Each scene shows the same named points in several views. A view is turned or mirrored, and shifted as a whole, has a little noise and may leave points out.
In the rows, 128 means zero.

Scene 1
View 1
z124: [118  86 192 156  99 105  85 122 112 153 126 131 162 159  83 126  50 113
 136 128  95 144 138 144 176 145 139  89 165 111 167 172  98 183 156 106
 143 171 125 141 187  97  97 164 102 109  84 123 124  82 103  91 106 173
 100  86 101 159 111 145 176 128 144 191 133 124 163 127 116]
z666: [ 82 163  81 109 147 153 143 126 169 213 183 136 147 139 224 178 124 124
 118 139 139 132 169 155 111 102 112 117 110 152 115 120  99 141 174 128
 115 130 150 123 117 174 134 144 133 116  87 129  77 151  44 167  85 120
 119 143  96 174 185  58 154 144 138 156 150 100 177 145 135]
z658: [100 118 104  97 117 157 122 139 173 203 151 138 118 154 128 170 105 146
 150 147 121 150 109 139 127 137  98 100 117 142 165 139  75 143 139 137
 109 179 124 106 149 124 138 185 121 116 111 111  90 110  82 121  77 136
 101 130 108 154 128  92 140 140 147 163 142 101 148 118 125]
z743: [117 113 122 128 140 130 140 135 149 174 163 103 105 125 153 172 122 118
 106 123 143 122 130 122 145 143 115  88 157 123 122 131  82 147 173 115
 122 145 161 125 150 152 102 186 127 133  96 110  97 111  93 125 104 157
  93  98 100 155 141  91 168 174 148 164 141 122 169 110 115]
z395: [112 115 166 151 127 110 116 125 117 144 116 133 182 130 135 147  85 104
 107 119 113 116 162 126 163 137 149 100 149 116 138 157 117 176 182  98
 150 156 146 131 170 110  68 141 122 115  79 145 130  90  89 103 118 143
 103  87 102 176 127 141 203 131 131 183 142 125 196 151 114]
z402: [ 86 131 104  83 112 170 113 140 168 214 141 156 148 174 129 177  85 157
 155 151 109 152 120 151 118 133 106 115  93 149 178 148  86 155 129 140
 112 182 121 101 138 108 139 162 122 106 103 130  92 112  61 121  65 124
 107 145 109 167 137 104 138 108 139 162 148  92 144 139 131]
z640: [132  86 168 148 122 106 117 134 123 134 107 113 145 133  91 142  92 118
 115 118 118 122 130 113 179 171 137  83 165 108 154 156  99 167 169 102
 140 178 140 121 188  92  63 170 116 129  94 123 131  74 121  80 114 159
  87  73 107 156  99 147 194 149 140 180 131 137 175 123 103]
z881: [106 105 147 116 105 138 100 138 138 175 130 141 150 162  97 160  79 134
 141 140 115 143 119 139 148 146 131  97 132 125 173 151  92 170 144 120
 128 179 133 118 168  99 112 173 118 111  98 122 115  84  90 100  93 148
  97 111 106 157 119 128 165 126 147 176 141 113 163 134 122]
z674: [136  93 125 134 143 117 134 124 177 143 125 111 136 103 137 131 133 116
 134 100 109 144 147 151 121 151 106  73 155 113 126 148  99 105 165 120
  97 182 117 108 169 104  77 151 117 151 102 126 109 111 120  94  83 150
  87 119 107 153 110  91 175 127 121 140 120 118 172 149 120]
z364: [117 107 119 107 123 154 117 137 182 180 132 133 132 148 112 150 108 138
 161 130  99 167 119 160 110 149 100  88 123 133 161 156  84 122 137 134
  92 193 104  98 159  93 121 159 110 132 111 118  98 111 107  99  63 144
  98 139 114 149 108  94 143 113 136 143 131  99 149 139 131]
z727: [152  63 175 165 124  94 111 115 147 129 126 101 127 118  95 110  98  98
 133 101 102 150 137 146 155 161 115  65 192  94 138 166  92 131 166 105
 110 180 121 124 191  98  77 163  99 145  99 116 123  91 142  74  97 181
  88  91 105 145  94 117 181 146 134 156 119 132 166 125 121]
z114: [107  83 181 145  96 124  73 123 136 171 137 147 164 175  80 125  34 120
 162 134  80 170 138 170 148 137 124  93 149 116 176 172  95 166 133 116
 116 176  95 139 171  97 137 151  95 105  97 118 108  95  97  95  78 163
 110 123 104 160 119 126 155 107 142 179 127 108 153 134 138]
z824: [124 116 122 145 152 107 140 116 166 157 157 102 128  99 184 141 136  97
 102 109 131 124 172 142 133 128 116  84 170 116  94 136  99 117 190 102
 113 137 143 130 154 151  86 152 123 141  84 119  98 127  98 130 100 152
 105 104 103 160 144  74 182 164 133 149 133 125 187 136 112]
z373: [118 124  76  81 144 157 144 145 191 185 119 128 122 122 141 180 155 155
 146 126 125 140 112 129 110 165  91  96 110 144 157 139  83 118 154 140
  93 194 129  74 152  89  94 167 137 141 118 130  97 110  99 104  75 120
  84 137 118 154 111  97 160 126 131 136 140 109 155 139 118]
z383: [104 122 127 126 129 131 122 122 157 173 137 129 159 136 154 151 104 121
 134 125 110 137 151 158 130 130 117  98 135 126 137 147 102 141 159 118
 111 162 128 121 152 118 106 139 110 125  89 134 104 117  85 118  85 138
 104 124 103 163 136  98 176 126 130 160 135 113 174 147 125]
View 2
z640: [160 151 160  94 125 141  65 120 138  99 114  79 115  84 107 169 150  62
  90 142 101 104 168 161 165 144  92 187 107 108  47 118 135 160 139 113
 103 153 103 117 121 125 113 167 105 126  83 117 104 154 144 188 123 118
 149  91 148 133  82 133 133 171 116 154 159 110 132  96 120]
z727: [160 156 145  95 121 149  36  89 109  95 132  49 100 105 132 172 150  65
 107 147  92 117 156 147 155 144 122 185 108 120  57  98 139 147 118 101
 114 126 101 107 129  85 115 169 109 109 115 119 133 172 149 158 131 140
 145  91 169 110  67 126 120 156 103 174 161 129 122  70 135]
z373: [120 157 172 132 140 157 133 118 131 109 165 123 130  95  79 165 160  71
  96 122 131 127 111 152 161 124 153 163  94 132 144 119 159  86 151 101
  99 170 157 161 128 105 107 156 137  59 127 124 103 166 136 155 103 158
 106 122 139 111  98  74 161 144  65 111 123 170 114 157  78]
z666: [128 124 141 116 174 138 177 108 125  87 166 145 127  92 126 144 119 108
 161 137 152  75  63 121 107  98 115  95 160 155 160 168 135 147 151 114
 109 181 147 166 182 155 129 131 172  68 139 138 136  95 127 179 101 146
 151 107 149  59 162  94 168 126  61  80 112 191  78 140  74]
z881: [148 139 160 124 135 135  91 126 142 100 123 117 147  91  95 165 158  81
 112 131 134  91 136 175 158 127 104 179 105 135  70 135 114 142 135  95
 102 177 105 125 120 126 125 145 107 115  93 121 110 138 120 160 126 129
 146  94 148 112  93 122 127 155 103 146 138 111 136  96 101]
z383: [129 141 144 111 152 133 119  95 126  94 140 113 122  98 115 169 137  81
 126 129 119 113 106 131 128 113 118 146 134 152 112 124 132 144 149 112
 112 180 121 135 144 117 126 151 135  89 112 128 125 131 134 169 127 156
 143 104 143  88 116 125 136 148  82 128 130 154 102 124 100]
z674: [137 159 145 104 138 148  82  83 108 103 153  72  99 107 123 176 149  66
 101 144  94 132 125 127 142 134 144 160 121 132 113  96 160 128 139 110
 113 147 133 134 138  91 115 170 135  80 125 126 125 165 163 165 118 162
 132 110 154  98  96 111 139 148  80 145 150 165  97 121 112]
z658: [131 130 161 139 141 147 128 119 137 102 150 134 154 102  97 160 160  89
 130 126 163  87  94 176 153 114 134 159  99 146 125 150 124 108 131  76
  96 174 124 138 137 115 123 131 129  78 131 125 121 146 106 135 115 150
 128 106 152  87 105  82 141 131  70 127 113 152 123 123  79]
z402: [117 123 154 161 158 132 147 113 146 104 138 177 187 109  82 170 165  94
 139 115 164 103  71 176 144 104 126 154 103 188 123 151 104 105 140  68
  96 223 118 137 125 114 137 126 121  76 125 129 117 133  86 124 136 163
 127 106 126  81 121 111 122 138  65 127  93 131 124 133  68]
z824: [152 146 132  85 149 143 107 100 107  86 158  69  83  91 147 150 118  89
 130 154 111  95 120 111 119 116 116 130 150 115 115 126 158 165 139 124
 119 132 125 140 175 129 116 160 158  97 128 129 139 130 163 193 101 137
 153  97 176  83 121 103 162 137  87 116 154 186  80 107 115]
z364: [126 144 154 138 143 146 107  92 124 104 145 120 145 113  94 172 167  76
 117 130 125 130 101 160 152 123 150 171  99 162 126 114 136  99 132  84
 104 176 127 137 119  84 126 150 124  65 133 125 125 170 122 126 131 176
 114 113 139  92  93 104 127 145  62 144 125 141 118 130  90]
View 3
z666: [108 133  92 113 106 105 132 128  99  92 167 141 112 102 119 101 149  75
 110 150 140 141 138 135 130 151 142 111 118 142  74  78 149 100 148 134
  97 160  88  58 139  96 186 188 158 158 138 130  74  97 121  82 139 162
  86 133 138 160 155  94 136 175 145 137  71  60 164 137 147]
z383: [155 108 111 128  92 115 126 103 107 108 158 146 120 124  84 127 129 120
 124 139 120 137 141 125 130 153 135 110 114 144 106 125 130 135 142 148
 121 154 130 110 115 111 169 156 117 137 132 105 102 106 145 108 137 138
 121 121 120 169 128 105 134 118 102 136  93  93 107 156 136]
z402: [122 134 123 140 114 120 122 125 122  91 142 141 133 128 125 118 174 150
 124  99 131 132 112 153  85 125 152 116  94 149  74 117 155 116 198 140
 129 135 142  75 133 136 136 157 127 158 133  81  71 161 116  84 121 122
 174  75 143 144 155  90 140 163 111 151 136  63 111 137 119]
z743: [148 111 123 141  76 122 111  95  92 120 169 143 129  98  92 121 110  64
 126 102 120 149 158 111 115 133 137  67 114 133 135 120 123 136 145 149
 116 149  99 110 130 105 179 161 113 138 151 113  95 102 148 125 101 174
  88 149 118 154 133 118 145 150  96 104  67  88  77 152 146]
z658: [134 122 110 140  86 119 115 111 103 101 154 139 125 112 121 122 145 120
 131  94 126 144 140 134  82 120 141  95  98 128 107 122 139 131 182 148
 127 133 119  83 140 122 154 157 112 157 147  95  73 154 130 101 102 131
 148 102 132 147 142 106 145 165  99 128 107  79  88 143 125]
z395: [174 105 150 130  97 117 124  93 113 132 162 152 129 123  32 142 111 113
 128 131 127 139 151 125 152 172 141 108 119 165 136 136 107 148 130 161
 117 176 148 141  85  96 162 131 110 116 143 104 123  63 156 125 133 163
 106 141 106 178 105 107 120  80  90 140  85 113  82 175 132]
z824: [151 104  96 126  72 116 112  89  93 111 171 147 116 104  84 127 106  72
 124 152 117 142 165  94 151 158 124  87 131 128 121 122 118 144 107 149
 120 159  97 115 121  94 190 169 122 132 139 125 105  81 164 120 140 153
  67 164 116 174 123 119 139 118 103 104  53 101 114 156 155]
z364: [161 105  86 129  71 120 114 103 100  96 147 146 124 134 126 139 137 156
 135 121 110 139 141 126  97 128 134 113  97 125 101 147 137 146 162 148
 137 124 135  99 128 133 159 152 101 152 135  90  86 161 140 104 129 100
 168  88 129 161 124 112 145 130  79 128 117 101  93 149 129]
z727: [189  84 125 159  59 123 101  58 105 115 158 152 143 123  65 152 103 132
 143 114  85 131 162  80 141 146 118  76 111 124 151 181 113 176 127 157
 162 138 149 171 101 127 157 133  67 114 136  92 116 109 181 141 120 123
 117 146  98 166 117 125 143  75  51  92  93 122  44 160 137]
z674: [183  89  80 119  53 124 109  78  95 113 162 149 118 122  99 144 100 132
 134 145 107 142 165 108 132 151 122 104 114 122 124 156 115 159 117 161
 134 141 127 126 120 117 182 146 103 133 136 108 106 120 160 112 142 110
 128 124 116 179 106 124 142  99  81 113  84 120  87 161 144]
z124: [159 108 185 171 113 128 114  83 128 115 143 152 159 132  41 141 138 137
 139  89 102 119 127 109 131 157 129  93 106 158 133 159 118 155 159 151
 157 159 171 166  92 120 128 126  77 111 135  76 116 103 164 132 100 147
 125 136 104 156 137 103 136  83  62 123 121  90  47 160 119]
z373: [168 109  70 103  47 120 111 119  80 124 155 146 103 123 125 131 110 131
 132 114 126 166 167 148  78 120 153 113 100 131 124 132 124 137 153 167
 104 129 118  71 145 117 186 146 119 157 153 103  77 153 131 103 124 113
 169  84 132 164 106 129 136 155  91 143  99 115  92 155 131]
z640: [183  98 162 148  83 128 111  83 111 146 155 154 141 120  32 144 105 115
 142  83 115 138 152 117 120 149 141  79 106 151 164 162  97 164 144 169
 137 159 151 158  98 105 142 115  78 113 152  88 117  93 164 143  98 158
 124 136 104 166 109 126 134  85  61 121 103 116  30 170 128]
z114: [140 112 166 170 117 120 114  91 133  93 141 146 160 125  70 139 158 152
 134  91 104 110 116 111 118 146 130  98  99 146 109 152 138 150 173 142
 165 143 165 142  99 131 125 144  84 130 129  77 100 130 152 116 104 126
 143 122 112 153 151  95 142  99  79 121 134  74  69 147 121]
z881: [150 116 152 150 103 125 117 101 118 122 146 149 143 122  72 130 141 133
 136  86 122 136 131 133  98 139 139  97  97 148 126 142 126 141 174 151
 134 150 157 121 114 120 138 134 100 130 144  80  94 123 143 119 100 143
 148 113 120 150 128 104 136 119  78 137 121  87  62 156 122]
View 4
z373: [140 140 185 136 123 133 114 114 151 149 132 129 183 130 145 124 136 107
 128 135 168 163 103 131 105 156 141  74  84 174 150 121 162 142 121 103
 121 109 148 151 123 161 149 158 113 113 107 190 190 138 142 118 160 168
 130 109  81 130 132 132 133 145 140 121 160 126 187 100 134]
z674: [133 141 166 107 129  89  98  90 144 155 143 137 163 103 142 140 136 111
 105 127 139 151 148 133  93 129 133  84 114 160 162 121 196 126 113 138
 101 140 111 167 116 122 144 171 107  95 136 165 179 124 108 158 117 191
 160 128  86 142 106 143 153 129 139 155 146 103 161 111 102]
z743: [118 123 144 111 101 114 143 132 159 140 162 173 112  98 149 159 112 133
 163 129 158 150 145 130 120 149 119  60 102 144 151 120 177 112 114 114
  89 118  98 133 154 125 130 117  89  88 138 159 163 145 122 113  97 209
 140 132 102 135 126 140 117 112 160 157 131 130 175 107 127]
z402: [126 187 180 110 127 121 114 160 147 171 116 138 186 142 146 141 127 154
 140 134 169 183 125 124  91 136 133  83 106 133 125 139 115 119 131 117
 124 109 149 110 114 158 171  87 134 167  51 180 122 116 162  82 153 139
 112 139 130 114 177 129 105 127 136 110 148 122 130 106 132]
z114: [115 191 168  87 131 104 118 133 146 167 137 145 146 128 145 145 126 143
 101 152 160 176 183 126  99 128 140  84 149 109 133 152 166  89 105 153
 108 125  97 102 137 122 184 109 113 137  64 127 106  97 134 112 105 162
 155 157 135 129 122 136 141  98 121 149 140  89 100 133  96]
z383: [128 143 166  94 112 100 109 117 142 161 127 166 144 119 129 153 120 146
 136 117 154 162 144 132  85 125 127  89 104 141 143 141 175 121 112 133
  96 150 116 146 104 137 140 126 119 120 111 159 155 132 122 131 120 175
 147 146 106 139 141 137 131 122 147 140 117 112 151 101 101]
z881: [118 165 180 108 116 132 135 132 154 161 137 161 145 133 144 132 130 127
 120 152 180 176 159 122 100 142 148  74 122 127 130 158 166  90 101 133
 111 122 105 106 139 138 169 125 113 126  82 142 133 119 138 110 114 164
 146 149 115 130 123 132 134 106 124 136 138 102 142 123 115]
z124: [107 168 170  83 119 116 136 122 154 162 141 170 119 121 134 137 127 127
  94 163 173 175 205 125  98 132 150  80 148 104 130 167 192  72  85 160
 103 136  82 100 142 112 176 136 112 113  83 111 112 111 127 131  86 180
 175 171 124 139 102 140 157  92 113 157 128  80 110 143  81]
z640: [115 136 179 109 109 139 146 109 161 151 160 174 117 120 136 129 122 102
  99 161 179 172 192 124 102 140 153  66 136 125 144 163 213  74  77 150
 100 136  73 117 158 120 164 169  97  88 114 117 148 131 118 143  89 194
 181 148  98 153  81 135 161 104 113 155 134  89 149 134  93]
z666: [130 122 152  89  99  88 118 138 143 159 111 183 131 112 136 184 102 181
 201  84 149 153 107 134  88 124 105  77  70 148 135 114 130 141 140 100
  85 146 140 149  91 142 101  64 125 125 129 194 168 149 134  95 127 189
 109 137 114 134 196 137  80 137 190 136  96 148 175  69 134]
z364: [134 179 176 113 141 100 100 116 143 163 132 116 187 124 142 128 146 125
 102 139 148 163 131 129  96 135 134  86 113 156 148 116 158 128 122 129
 118 108 133 137 120 145 170 142 117 130  85 174 153 113 137 120 147 159
 134 121 102 125 131 139 140 132 137 136 162 106 145 109 116]
z395: [123 123 177  94  94 126 133 111 153 161 129 205 106 127 113 140 109 129
 130 134 182 172 181 130  73 126 144  67 118 113 127 174 203  81  71 146
  92 167  80 130 116 126 139 142 114 103 118 125 145 144 113 141  90 191
 171 170 102 150 115 135 147 110 124 146  98  96 146 120  85]
z727: [119 148 156  97 138  99 115  89 151 154 168 143 133  90 151 143 137 100
  81 154 142 151 191 133 109 126 137  81 147 130 165 128 225  98  96 158
  95 129  74 144 154 104 165 180  87  80 124 128 147 108  97 155  85 198
 181 137 105 147  79 142 170 102 121 172 157  79 134 134  83]
View 5
z743: [152 191 130  97 162 116 107  84 156 140 118 151 184 119 174 155 132 178
 139 123 107 167 120 175 139 128  79 141 142  97 117 136 130 100 116  77
 119 134 160 104  96 150 149 110 115 117 213 104 104 166 141 130 162 108
 181 124 128 104 130 117 138 146 129 101 122 119 110 160 173]
z364: [155 134 130  95 164 111 131  74 187 169 132 133 172 100 186 111 105 127
  88 126 127 158 117 135 117 142 127 191 184 118 151 116 156  99  85 121
 124 104 134  98 138 142 146 108 125 102 172  83  74 132 125 133 137 128
 153 102 151  81  88 132 150 107 143 103 164 135 145  94 160]
z658: [151 170 138 108 170 119 130  79 189 151 126 148 201  92 191 126 112 145
 112 129 105 152 111 141 112 149 120 164 170  93 141 113 127  92  98 105
 107 111 154  91 116 157 141 106 137 111 187  80  83 124 138 113 144 120
 185 100 136  89 102 114 156 105 137 123 172 149 135 113 166]
z124: [159 145 128  67 125 128  63 127 170 136 123 171 167 115 157 192 108 165
 113  82 150 155 101 159 109 113 124 141 121 122 131 123 137 146 110 131
  97 155 153  79 172 152 167 148 162 122 169 163  65 154 126 159 114 160
 166 192 116 115  99 130  80 147 134  85 122  77 144 158 176]
z383: [152 148 129  94 158 121 113  74 161 160 148 150 166 100 154 130 138 149
 123  99 134 156 119 156 132 138 111 154 143 121 140 114 130 100 110 107
 135 111 155  95 126 150 153 110 110  89 184 113  96 132 127 151 136 128
 148 124 149  96 114 140 124 132 118  80 149 129 110 132 164]
z373: [137 161  99  98 175 114 131  66 194 166 128 128 172  78 186  95 118 139
  99 159  92 156 134 145 134 152  88 197 180 105 148 112 152  62  76 119
 133 108 159 109  96 148 142  81  95  89 188  67  94 140 134 135 151 107
 147  97 146  83  94 115 162 134 149 107 178 136 131 115 165]
z881: [146 155 125  88 141 126 100 105 193 143 127 160 180  87 174 153 110 159
 106 112 128 149 110 147 106 139 118 163 144 108 142 114 138 112  95 131
 101 130 153  87 150 152 154 122 150 105 169 116  65 138 127 138 124 145
 168 151 125 100  91 119 116 129 138 108 157 121 142 132 174]
z402: [143 160 151 123 159 132 142  79 209 149 153 168 205  77 182 118 113 135
 105 107 113 133  99 120 101 165 147 157 168 103 158  87 109  90  98 122
  98  98 147  72 136 160 146 114 157  91 157  78  72  92 133 119 139 144
 185 101 146  83  84 122 142  83 115 123 207 179 135  95 166]
z727: [174 126 118  54 137  99  79 109 151 167 101 135 143 140 169 166 102 160
  93 118 157 185 126 168 130 101  98 185 156 126 116 147 179 141  90 113
 123 135 131 110 155 133 161 119 118 133 185 139  69 189 115 154 125 128
 145 159 131  93 106 137 125 144 161  80  86  63 150 143 164]
z395: [141 159 113  70 140 134  70 109 158 141 137 168 151  99 135 167 138 170
 129  88 132 147 117 163 135 121  91 144 107 125 136 108 134 113 115 127
 125 140 172  95 145 152 173 125 115  90 180 147  95 149 123 169 124 144
 134 182 133 120 113 138  85 173 126  68 134  86 115 167 179]
z824: [175 161 146  91 167 114 103  71 108 162 138 140 158 138 147 155 160 166
 143  87 132 176 127 188 161 111  92 139 125 130 113 140 135 109 131  62
 150 117 151 108  98 148 163 113  86 111 216 121 125 162 127 156 155  94
 148 119 148 105 148 149 132 145 121  62  95 108  83 159 163]
z114: [162 134 152  91 132 123  98 110 183 145 127 171 181 114 175 168 102 149
 102  86 150 156  93 139 101 127 149 148 145 115 142 112 136 137 107 123
  96 128 136  80 170 149 160 140 166 118 157 130  57 123 118 139 122 150
 180 150 130  99  91 129 109 104 133  96 141 115 152 119 168]
View 6
z383: [106 133 175 160 141 151 138 145  99 141 106 159 161 167 113 112  99 130
 152 128 132 121 130  89  94 159 143 123 101  91 112 168 158 144 128 155
  61 132 141 122 122 116 149 112 182 154  83 168 103 154 114 102 130 132
 107  90 155  91 150 143 115 162 130 132  67 160 119 135 143]
z114: [129 142 162 157 158 158 103 161 104 130 104 149 170 157 123  81  66 143
 157 117 119 152 113 102  76 139 164 138  98  67 122 156 147 118 131 135
  50 122 104 162 132 147 124 159 143  72  97 150 100 165 101 127  98 118
 115 121 124  94 138 149 102 186 154 126  53 124 118 118 145]
z124: [129 122 179 159 167 179  90 157  98 133 121 166 172 161 129  68  66 142
 149 114 124 160 124 122  79 121 176 131  88  69 122 164 143 105 107 128
  79 134 101 143 126 152 119 146 156  69 121 136 111 164 118 125 105 110
 126 128  98  82 126 142 101 167 114 104  53 137 118 139 128]
z743: [ 94 103 194 142 106 161 141 164  78 160 104 145 181 180 109 123  89 113
 142 128 142  88 149 134 119 184 104 144 113  75 119 161 195 161 119 149
  96 120 103 124 124 111 151 112 175 154  91 156 107 157 127  84 110 119
 112 105 133 139 148 142 107 152 105 102  71 145 118 112 120]
z727: [160  99 189 162 153 205  93 166  76 109 131 158 199 172 151  91  65 131
 152 113 160 169 138 107 105 148 125 143 109 115 114 160 158 109  92 123
  61 143  97 105 103 128 117 128 162 125 125 136 129 155 147 122  97 120
 104 122 107 109 136 117  81 175 113  68  54 125 103 151 123]
z364: [129 163 140 165 124 144 156 155 100 141  76 133 165 162 109 126 105 144
 156 126 144 116 126  61  89 160 115 131 107 122 107 156 155 161 148 153
  20 110 138 127 116 114 144 145 167 168  83 165  84 158 107 127 117 134
  95 100 163  89 162 138  97 196 162 126  71 136 118 118 169]
z824: [101  95 216 154 127 165 125 141  74 137 130 154 184 180 119 117  92  97
 142 124 143 107 144 117 127 191 120 135 120  95 114 171 190 152 100 148
  81 154 133  87 115  98 157  73 190 188  90 166 126 145 134  69 130 141
  97  88 155 136 152 133 112 142 119 105  68 164 109 140 117]
z674: [147 121 173 167 137 184 131 149  79 121 121 151 182 169 134 109  95 132
 148 121 164 140 141  82 106 162 111 131 119 135 105 162 159 143 111 147
  40 135 132  90  96 105 141 107 180 183 109 152 121 153 146 116 125 131
  99  97 145  93 152 121  92 179 125  87  70 150 104 148 146]
z666: [ 54 131 182 152 104 110 166 137 105 164  93 133 153 175  83 142 115 102
 147 130 120  63 131 108 110 209 133 127 112  63 112 174 194 179 150 170
  70 126 163 138 144  94 185  84 189 196  46 198  88 154  86  60 143 154
  98  74 201 140 166 161 139 154 160 164  73 170 129 103 144]
z402: [ 98 182 127 162 124 120 164 154 116 160  59 128 139 153  88 121 102 147
 160 130 113  96 112  77  71 150 141 133  93  76 119 157 151 164 174 162
  35  89 133 174 141 128 154 165 150 129  63 168  61 171  81 130 108 126
 108 111 162  89 156 160 109 193 172 157  70 130 132  92 180]
z395: [103 110 194 156 161 173 110 142  89 154 126 191 165 163 114  84  92 134
 148 124 119 133 144 122  95 133 174 116  87  74 117 184 146 122  91 144
 106 140 131 123 121 138 140 106 192 119 110 151 123 152 125  93 135 112
 132 111 109  69 132 145 123 136  80 118  76 171 128 149 121]
z658: [106 154 148 160 113 140 160 164  96 156  71 127 166 160  99 127  96 142
 151 123 138  90 125  92  95 170 107 141 101  91 118 150 167 172 152 159
  52  94 113 149 129 119 150 156 157 148  73 158  79 164 106 123 103 122
 109 109 149 120 159 152 101 195 145 128  69 128 120  98 157]
z640: [141 109 187 155 152 192 110 160  74 145 120 174 179 161 131  88  80 147
 143 122 142 143 149 125  91 128 144 135  90  90 121 172 147 118  90 133
  96 124  88 115 109 141 117 136 172 106 127 129 123 159 146 123 104  99
 132 131  87  80 127 134  95 156  67  78  74 147 122 151 119]

In a view up to two points have been moved. Name them for each view, in the order of its rows, or write -.
view 1: z402, z114
view 2: z881
view 3: z395
view 4: -
view 5: z124, z824
view 6: z364
